A landscape with many valleys, sampled at points; each row gives a point and its height.
A ball rolls from a point to whichever of its 2 nearest points has the largest drop for the distance, and stops where none of them is lower. Distance is the straight distance between rows; heights are no part of it.
Q_904: [  9  13  -1 -11 -16   7  35  14 -28   2 -23  -5  12   1  -4   1  -9  -2
  13  20 -16  23]  height 443
Q_216: [ -6 -33  34  -8 -12  16   6  -5  16  31  18   9  -5  24  12  -5 -11  -5
 -20  -4  12  27]  height 255
Q_883: [ -5  -6  -1   8  -2  -3 -18 -17   7   0  36  -3   9   8 -24 -11 -12  -2
  -3  -7  -4   8]  height 193
Q_173: [-35 -34  -6 -25 -31  13  15  13 -18  -4   6   3  -1  10   3 -10 -22 -28
 -22  -1 -23  -2]  height 272
Q_851: [ 25   9 -26  -1 -11 -21  10  21 -17 -16   1   1 -22  -3   0  10   8   6
  17  -5  23  -9]  height 553
Q_605: [  5  -1 -25  -6 -16  19 -26  23  15   0   7   5  -7  -6   0   5 -26 -14
 -23   9 -38  -8]  height 557
Q_242: [ 12 -15  -2  15  -5   7  -3  -2  -1 -23  25  -6 -18  37   4  16 -14  17
  -1   6   4  -5]  height 465
Q_825: [-31 -40   6 -17 -35   2 -18  -4  -4  13  -6  -3   3   4  -3 -26 -33 -25
 -13   4 -25  15]  height 166
Q_891: [ 16  13  -8   5   9  -9 -17  -5   8   8  -6 -13  -5 -14 -17  -3  15  16
  12   6   2  -2]  height 421
Q_38: [ 26   2   9 -19  14 -34  -7   8  -3  12 -25   9 -10 -22  14   6  13   7
   7  14  20 -16]  height 314
Q_751: [-16  -2  28 -11  32  24  -1   4  14  22   6  -2  18  13  -7   3  -9  13
 -12  17 -32  15]  height 277
Q_42: [ -4   5 -22  29 -26  -8  -6 -16 -11  -2  13   0  -7   8  -8 -10  -5  -9
  20 -25  22  13]  height 262
Q_3: [  8   4   2   6   0  20  31   4 -21  -5  17 -21 -13  23 -15  11   7  12
  15   5  -5  24]  height 350
Q_351: [-11  18 -17  17  31   2 -28   1  27  -8  30   8   4  10 -14   3   0  21
  -2 -14   4 -25]  height 478
Q_115: [  3  -4  -4 -15 -10  -3  11  20 -38 -15 -18   5   2   9   8  14 -14 -12
  12  22 -11   3]  height 395
Q_178: [ 11 -15   6  -8  -5  -7 -14 -14   7 -32  12 -20   6  -1 -16   4 -11  15
  -4  29 -23 -16]  height 375
Q_285: [  2   8 -15  24 -15  21   3  -9  -7  14  -2  -5 -19  13   5   4   5  -7
  12 -14  12  18]  height 320
Q_149: [  4  -6  -8   0  -7  15  16   7   4 -39  36  -2  -5  25  -5   9 -16   5
 -16   1  -7  -9]  height 436
Q_468: [ 16  -3  -8  -4   2   4  -7 -14   6 -20 -35 -11 -13  -1  21   3   7  14
   4  23   9 -31]  height 818
Q_847: [-27 -11  19  -8  18  13   7   0  36  -9  10  11  18  40   2 -11 -20  12
 -24  -5   7   4]  height 180
Q_712: [ -3 -24  14  -5   9   0 -36 -24   4 -11   3 -17   4  -2  -7   1  -7   3
  -3  24 -22 -10]  height 332
Q_304: [  0   7  20   8  16 -29   6  -8  25 -19  -5  -3   9 -14   2 -14  17  40
   6 -23  35 -32]  height 490
Q_449: [  3  24  -2   0   9   4  38   4   7  -5  35 -13   2 -15 -27  -2  25   4
  -5 -18   4   7]  height 377
Q_62: [ 13 -13   1   2 -28  12 -12  -8  10  10  40  -5  -3   6 -21  -7 -20  -6
 -10  -1 -13  19]  height 219
Q_945: [  7   8  -4  -7 -17  24  20  -1  31  -3  16  -4   5  -6  -3  -5  -7   1
 -29  -1 -16  -4]  height 430
Q_856: [-17   6  -8  20   3 -11  -8 -17  -2 -17  28   3   8  19 -17 -11  -6   1
  13 -23  14   2]  height 220
Q_456: [-12 -17  16   1 -13 -38   1 -14   6 -23 -18  15  16  -4  17 -10 -16   3
  -5  -6  18 -15]  height 415
Q_680: [ -5   1   3  10  12  -9 -19   8  -5  36  17  18  -8 -11  11  17  10 -20
   1 -18  13  12]  height 459
Q_448: [ 19   6   4 -17  30  11   6  28 -28  10   2  -1  -4  -8 -11  19  21  -2
   7  22 -26  -1]  height 179
Q_566: [ -3  15  -1  -5   5   3  11  -7  44 -16  -5   1  16 -24   2 -12   7   4
 -29  -4  -5 -22]  height 475
Q_567: [ -1  14  15   0  14 -17  15   2  35 -19  -7   6  11 -14  18  -5   5  20
 -17 -10  21 -26]  height 519
Q_484: [-24   6  -1  11   0   9 -18 -18 -16  26 -25   2   9  -5   6 -14   5 -28
  17  -7   3  24]  height 284
Q_602: [ 12  14  -2 -33  31   7  14  14 -15  -2 -17   1   4 -20  -1   3  26  -8
  -2  21  -6 -17]  height 218
Q_766: [ 17  -7 -10   5 -12   4  -5  31 -36   2   0   7  -9  16   6  21 -22  -7
  11  13 -21  15]  height 440
Q_562: [  1  14 -40   7  -3  -1 -21  -2 -30 -10   1   1  -5 -11 -12  -6  17 -25
  24  -9  14 -14]  height 602
Q_595: [-10   0  17  15  18   1  11  -3  28  -6  21  10  -2  33   9  -1  -9  22
  -6 -16  27   0]  height 115
Q_758: [-23  -7  16  -5  -6   0  19 -15 -31  12 -20  -1  11   1  13  -1  10 -25
  11   1  11  19]  height 367
Q_914: [  1  17  -2   4  31  12  -5  16  27  11  30   7  -3   5  -7  16   3  11
 -19  -3 -14  -3]  height 460
Q_431: [ -8 -32  14 -12 -34   2  23 -20   8 -32   6  -4  10   6   7 -17 -12  -3
 -26  -7  -9  -7]  height 556
Q_476: [  3   9   7   4  33   0 -10   8  14  29  28   4  -8 -14  -7  17  21   1
  -8 -10   0   2]  height 447
Q_754: [ 21  16 -23   6   8 -20   6  37 -13   6 -22   2 -25   3  -2  15   8  29
  33  -9  22   5]  height 530
Q_601: [ 11  18 -20  27   4   0 -17  17 -13   6 -34  -1   3  16 -10  -4 -12  17
  30  10 -18  12]  height 461
Q_879: [ 22  24  -9 -23  20 -12  11  16   2  13 -30   7  -9 -26  11  -2  23   0
   4   7  19 -15]  height 269
Q_217: [-14  -4  10  20  14   2  14  -5   3 -19   6   3 -13  26  25   9   8  25
  10 -23  37 -23]  height 192
Q_496: [ 18   7 -21  10 -12  -7 -13  -7   5 -13 -33  -5 -21  -1  13  -2   8  25
  23   2  31 -31]  height 858
Q_881: [  1 -37  26  -2 -24  -4  23 -32 -19 -33  10  -9   3   8  10  -8   7  -3
  -7  -6   4  -3]  height 509
Q_968: [  0 -15  12   6 -17 -16   2  -7 -10  18  27  17  -9 -13  11   4  11 -23
  -8 -28  22  12]  height 434
Q_266: [-14  -2   8   5 -13 -33  -4  -5  30  -8 -11  17  20   8   9 -13 -35   9
 -10  -7  12   1]  height 348
Q_859: [ -8  -5   0 -16 -28 -11  29  -9   6 -29   8   4  24 -22  -5 -20   0 -15
 -25 -15  -4 -12]  height 598
Q_318: [ -7  26 -11  -6   6  -5  14  -9   8  -1  15   3  22 -34 -21 -14  27 -19
  -7 -17   4  -6]  height 393
Q_861: [  6  20 -17  11 -16  -9 -13   9  -1  -1 -28   3  14   3  -6  -6 -29   4
  11  10 -15  10]  height 411
Q_813: [ 23  -8   7 -12 -24  -7  25  -1  -1 -33  31 -14   1  -6 -13   7 -10  11
 -11  12 -11  -9]  height 410
Q_164: [  4   9   5   7  18 -18 -19 -18  24   3  -9  -6   1 -19  -4  -9  27  30
  14 -10  24 -28]  height 457
Q_716: [-20  -8  11  -5  14   1  10 -24 -29  -4  -5  -7  10  -5  -2  -5  27 -17
  13   3   8   0]  height 413
Q_69: [-15 -39  20 -13 -38  15  -2 -14  12  30   4   5   0  14   4 -24 -22 -15
 -20  -8   5  30]  height 184
Q_638: [ -9  -1   3   2   0 -13   3 -17  -6   4  31   7   8 -27 -11 -10  29 -23
  -7 -30  12  -1]  height 412
Q_185: [-14 -19  -1  -4  17   2 -43 -16 -16  -3  -5  -6  -3 -10   5   4  13 -19
   5  12  -9 -19]  height 264
Q_305: [-30  -9  17  -8  32   8   7   6  -6   2 -11  13  -1  12  31  19  11 -11
  -9  -2   6 -10]  height 174
Q_245: [-12  -6  12   0  19 -13   5   3  -6  -9 -14  15  -6   2  32  13  14   0
   5  -6  31 -25]  height 274
Q_967: [ 23  -3  10   0 -13   9 -16  -1  16  29  22 -12   1  -8 -22   1 -18  13
  -6  16 -31  21]  height 248
Q_551: [ 23   3   8  -1  21  -7 -22  -2  -1  26 -33 -17  -5 -16 -11  -6  17  24
  23  24 -10   6]  height 389
Q_653: [  4  -9  26   8  -1   4  31 -20  -6   9  13 -22 -12   8  -7   5  24  13
   9  -3  14  22]  height 325
Q_992: [ 22  14 -32   9  -5   8 -20  17   8 -15  18  -1 -10   3 -12  13 -16   9
  -6   6 -21  -9]  height 520
Q_711: [-15 -18  -3 -24 -19   0  24  17 -33 -22   5   8   1   5   9  13  -9 -25
  -9   7 -13  -7]  height 341
Q_575: [  6  16 -33  -7   5  -7 -16  -3 -27 -27 -23  -3   1   0  -9 -11   2  -5
  29  12   8 -26]  height 635
Q_581: [ 18  -3 -19   8 -17   7  -8  16 -37   4  23  -3 -19   3 -10  17  -7 -15
  11   1 -14  16]  height 467
Q_544: [  7  -6  24   7   8  16 -23   3   8  41  -8  -2   5   9  -1   1 -17  10
  -1  16 -29  30]  height 294
Q_588: [-30  21   3  10  11 -14   1   3  22   8 -29  19  24  14  15 -10 -25   4
   0  -7  10   9]  height 267
Q_671: [ 14  -5  14  -9  -8 -39 -12  -6   7   0 -27   6   4 -23  15  -3  -5   8
   1  14  17 -10]  height 361
Q_73: [-20   1  28 -16  26  16  15  -6  35  -4   7  -5  24  13 -12  -8 -11  17
 -24  14 -22  -2]  height 240
Q_202: [-14   6 -10  13 -13 -12 -22  -1 -14  12 -16  11  15   3  -3 -12 -27 -16
  16  -4  -5  23]  height 359
Q_270: [ 19  12 -35   5 -16   1  13   1 -17 -27  11  -8 -16  -6 -11   2  19  -6
  12  -9  16 -14]  height 573
Q_150: [ -6 -12   7  -1  20   8 -35  -9 -26  27 -15  -3  -4 -18   6   2  17 -24
  14  10  -8   8]  height 191
Q_603: [ 13  24  12 -19  -6   2  43  21 -15  20 -27  -2  11 -19  -4   0   8   1
   7  14  -6  24]  height 472
Q_235: [ -1   2 -15   8 -12  27   6  -7  13   2  21   4 -12   1   9   1   8 -20
 -18 -21   2  -1]  height 384
Q_565: [ 13  -3  -7   7  -5  -2 -13  -2 -26  14  32 -10 -14 -14 -25   9  18 -12
  15  -4  -7  16]  height 483
Q_295: [  7  17 -13   5   9  25  26   4  -4 -11  35 -18  -6   6 -30   7  20   7
   0  -7 -12   7]  height 368
Q_780: [  7   8  20   9  18  -3 -14   6   7  41 -29   0   4  -5   7   7  -3  11
   8  15 -13  23]  height 342
Q_795: [ 22   4 -17  19  -7  -8 -10  16  12 -17  20   0 -24  23   0  22 -22  31
   3   1   4  -8]  height 493
Q_670: [  0 -15  33   2   1  -1  11 -10  -2  23  12  -4  -4   9   4   8   1   5
  -3   4   7  26]  height 299
Q_837: [ 30  21 -22   5  12  -1   9  35 -23   8 -42  -1 -12   9  -7  -1   6  19
  33   8  -2  10]  height 504
Q_828: [-15 -12 -14 -12 -21  12 -22  11  21  14 -19   4  -7 -18  13  -7 -13 -24
 -30  -3 -27  -7]  height 613
Q_867: [-10   0 -26   9 -16   8 -34  -4  18   8 -27   7  -4 -16  20  -9  -9 -23
  -8 -10   0 -10]  height 682
Q_192: [-12  25   9  -1  11   7  24  25  17  22 -25  17  16   8  13   3 -18   5
  -7   0  -6  19]  height 175
Q_258: [ -1  10 -14   1   1  17 -19 -17  16  -3 -49  -6  -2  -9  19  -5   6  -3
   4  13   3 -15]  height 762
Q_503: [-22 -22   6   0  -7   1   2 -36 -17 -26   1  -8  12   1   0 -18  16 -19
   1  -9   4 -10]  height 456
Q_705: [-15  13  15 -13  30   6  22  21  13  11  -9  15   8  -6  21  19   8  -6
 -19  -3   1  -5]  height 85

Where does a ball stop that starts at each point below?
Q_567 -> Q_883
Q_468 -> Q_150
Q_671 -> Q_448
Q_242 -> Q_150
Q_456 -> Q_705
Q_449 -> Q_825
Q_581 -> Q_825
Q_904 -> Q_825
